The views of a scene show one set of named points, each view turned or mirrored, shifted and resized as a whole, with a little noise and some points left out.
(in the rows, 128 means zero)

Scene 1
View 1
z488: [115 123 140 135 146 177 163 113  77 177 124 149 147 104 127 113]
z445: [128 125 149 128 184 143 182 113  57 143 150 136 125 123 147  91]
z657: [120 145 129 153 102 189 166 108 128 183 101 130 152  92 117 145]
z587: [115 142 154 145 128 160 165 125 100 128 125 122 141 124 135 115]
z225: [121  88 135 132 155 191 138 113  86 179 132 148 177 101 125 105]
z28: [123  70 140 137 135 186 111 126 115 156 141 129 190 116 128  92]
z540: [114  77 137 142 147 212 115 123  86 184 132 160 191 106 117 105]
z103: [100 167 157 160 122 175 169 125  93 162 102 134 129 115 124 136]
z46: [153  84  98 107 138 165 162  87 135 176 145 109 179 100 138 104]
z41: [123 128 144 138 128 144 155 133 114 115 144 110 149 141 143 102]
z304: [141  79 111 117 144 172 144 106 120 166 143 121 182 105 144  99]
z38: [136 161 122 125 149 130 221  96 100 151 135 115 114 113 155 121]
View 2
z587: [145 144 156 142 120 127 106 141 128 136 159 105 146 112 131 147]
z445: [151 154 141 142  82 116 100 122 105 119 130  77 166  68 123 144]
z103: [140 140 140 143 117 167  92 122 144 145 164 109 142 109 152 142]
z304: [118 191 164 137 144 129 131 170  72  97 144 102 161  88 123 166]
z41: [140 149 172 143 122 100 119 149 130 133 154 106 160 122 109 147]
z46: [113 193 152 132 148 131 118 167  59  92 137 116 173 107 132 176]
z38: [152 146 134 127  80 120  69 121 102 137 119 110 188 119 131 177]
z657: [121 155 137 137 159 185  81 142 121 146 168 143 149 153 170 175]
z28: [115 183 175 155 166 131 147 173  96  97 166  98 134  77 118 144]
z540: [122 184 157 149 162 169 145 156  98  98 169  82 125  43 135 136]
View 3
z46: [ 94 128 145 164 135 146 168 106 110  91 117 121 106 100 130 181]
z28: [108 113 134 157 101 135 190  97 122 106  99 143 120 100 135 125]
z445: [118 148 110 121 112 144 113 116 118 114 146 177 100  75 158 139]
z488: [132 144 136 150 126 126 144 105  99  98 137 167  77  83 126 171]
z540: [124 119 133 163 107 116 203  87 117 104 108 173  96  95 121 119]
z103: [173 147 158 111  99 107 129 108  87 121 121 166 113  88 119 151]
z225: [124 120 129 173 119 111 198  87 109  92 114 172  72  85 113 140]
z587: [144 142 153 113 104 133 132 114 100 119 118 148 130  94 133 140]
z38: [142 159 142 111 124 149  87 125  94 110 144 150 109  88 144 184]
z41: [126 130 150 111 102 148 123 119 112 121 110 132 143  96 149 138]
z304: [102 122 135 162 124 146 172 103 116  97 109 135 108 100 133 153]
View 4
z38: [173  77 156 128 142 157 113 186 178 110  71 112 200 176  46 175]
z41: [149  89 118 101 156 128 107 160 182 118 137  91 163 116  80 140]
z304: [128  84 104  83 132 168 152 156 213 139 115 143 140 156  69  57]
z28: [115 103  82  54 125 147 143 121 195 118 153 148 121 132  92  54]
z445: [164  53 109  72 130 184 148 166 173  70 121 131 191 162  36 159]
z46: [124  93 125  94 134 149 139 165 220 157  93 155 138 168  67  50]
z587: [146  88 113  80 126 146 141 124 146  77 127 135 155 158  78 157]
z488: [138  93 114  75 107 158 150 128 157  98 111 160 152 180  80 147]
z225: [122  91  90  53 107 168 164 117 184 105 129 166 136 176  74  90]
z540: [116 102  83  42  94 161 170  98 169 103 151 177 110 164  94  77]
z657: [135 141 161 116 116 123 117 112 153 136  79 153 126 188 100 134]
z103: [148 115 138 106 120 127 111 119 126 100 100 135 151 175  96 178]

Which points are out of place in each view (at most two, in the order of its rows)? Write - if all are in place.
view 1 | -
view 2 | z657
view 3 | z488, z225
view 4 | z587
